Each row is a point on a tangle of strands that fork, close into loops and nearly touch. The rows are in no order.
Two points are linked if the straight distance between their rows is under 37.2.
(518): [-16  -2 -28  11  14  22   1  27 -29  -6  14  -5  -1]
(419): [ 20  10  37  11 -57  18  -5  45 -13  19  33  -7 -23]
(227): [ 26   6  53   4 -48   6 -24  29   5  36  22  -9 -44]
(432): [  1  -1   4  -6 -23  17  -5  27 -16  20  22 -10 -22]
(120): [ -7 -24  -4 -14  -2   2  -1 -14  29 -17  20  26  -1]
(427): [ -6  19   8  11   9   8   9 -13   9  38 -48 -40 -30]
(358): [ 15   5  21   6 -47  17   0  45 -18  12  40  -8 -10]
(6): [-14  -1 -24  15  15  24   0  32 -36   5   1 -14  -1]
(144): [  1  -1  -9  18   7  25   1  43 -46   9   5 -13  -4]
(181): [ 18  -4  48  -6 -33   4 -28  16  14  40  19 -22 -44]
(177): [ 11   5  21  26 -19  26  -5  47 -47  15   7 -10 -18]
(415): [  5   8 -10 -19  28 -71  29 -55  13  -3 -14   0  31]
(209): [ 15   8  28   7 -34  19 -15  33 -23  26   5  -7 -33]
(34): [-12 -18 -27  -7   6   2  -3   6  -4 -45  38  41  26]
(547): [  8  -8   6 -34  21 -38  10 -43  42 -17  10  11  38]
(129): [  2  -1   6  -4 -31  17   2  38 -20  12  37  -7 -12]
(78): [ 17  13  40  14 -33  21 -24  27 -18  35 -11 -11 -46]
(546): [  8   8  -6  -8  21 -52  26 -48  16  -4 -23   6  30]
(404): [  0   2 -27 -20  14 -27   7 -30   3 -42 -11  15  48]
(461): [-13  -6 -23   1  11   4   2 -12   9 -28  -5  22  16]
(570): [-21  15 -27  23  15  18   7   2 -16  10 -41 -25  -4]
(305): [ 13  11  24  16 -29  24  -9  39 -34  23   4  -7 -26]
(268): [  3  -4  11 -12 -21  15 -12  18  -3  23  17 -11 -31]
(550): [ 19  10  48   9 -27  17 -31  16  -6  41 -17 -17 -48]
(302): [  6  -2   1  -8  18 -33  21 -42  32  -8 -16   9  25]
(187): [-15  26 -15  32  14  -2  27 -25  -2  30 -61 -32 -20]
(354): [ -8 -23 -21 -18  -5  -4  -3  -3   5 -41  44  45  24]
(320): [ -3 -19 -18 -22   4  -7  -4 -16  17 -38  22  38  26]
(298): [ -8   6 -29   2  15 -20  10 -25  -4 -38 -24  16  40]
(216): [  0   5   0 -29  29 -68  21 -49  30  -6   1  -1  39]
(307): [  6 -31  12 -33   8 -17  -3 -34  45 -17  26  24  23]
(469): [-18  20 -24  27  13   6  18 -15  -5  15 -52 -25 -11]
(207): [-21   1 -39  24  24   3   3   0 -13 -36 -13  15  24]
(211): [  5 -20 -14 -34   8 -16  -5 -23  21 -39  19  32  37]
(36): [ 10  16  38   5  -2  15 -16  -2   4  46 -41 -38 -39]
(249): [ -6  26   2  24  13  -2  24 -18   5  43 -59 -46 -28]
(400): [  1  13  22   3   3  14  -6  -4   8  39 -37 -40 -36]
(75): [  5  -6 -18 -30  13 -22   4 -33  23 -36   2  21  38]
(136): [  1 -24   7 -20   8  -9   2 -28  39 -15  13  23  10]
(195): [-14   0 -30   6  16  -5   5 -15  -3 -36 -17  19  35]
(294): [-18  -8 -26   2  10   9  -2  -1   1 -27   7  23   9]
(317): [-14 -14 -33   6  12   5   1  14 -13 -41  40  33  23]
(340): [  5   2   6  21  -5  27  -2  47 -49  15   4 -15 -10]
(124): [  3 -13   8 -11  14 -16  11 -34  40 -12  -6  16  16]
(198): [-20  -4 -36  19  24  16   0  17 -19 -18   9   4   8]
(80): [ 10 -21   4 -41  14 -27   3 -39  41 -25  21  19  37]
(607): [  5  -4   7 -31  27 -52  17 -48  42  -9   6   3  40]
(333): [-22   3 -39  25  26  13   2  11 -17 -24 -12   3  15]
(218): [ 27  12  48   9 -58  13 -15  37   0  28  26  -3 -36]
(70): [ 17  11  51   9 -11  17 -27   3   1  48 -33 -30 -48]
(289): [-18   8 -32  23  21  23   2  19 -28   2 -23 -16   0]
(555): [-19  -7 -32   9  16  13   1  13 -11 -29  19  21  12]
(135): [ 10  -3  28 -14 -24  11 -19  15   2  31  13 -18 -41]

A piece is all that can be reached along the links. How many separate loops has the piece of each point below (a circle has one, a figure eight two, a Y none), and how many tips (points with one link)?
(317) -> loops 3, tips 0
(432) -> loops 1, tips 0
(607) -> loops 1, tips 1

How many points has the smallest loop of links through each point below? Write 0 if it is on no loop.
(124) -> 10
(75) -> 12
(333) -> 7
(218) -> 9

Name the points in between on the shortest way along the links from the first point to the second, in order.
(249), (209) -> (427), (400), (36), (70), (550), (78)
(198), (195) -> (333), (207)
(419), (432) -> (358), (129)
(144), (198) -> (6), (518)
(607), (302) -> (216), (415), (546)
(177), (570) -> (340), (144), (6), (289)
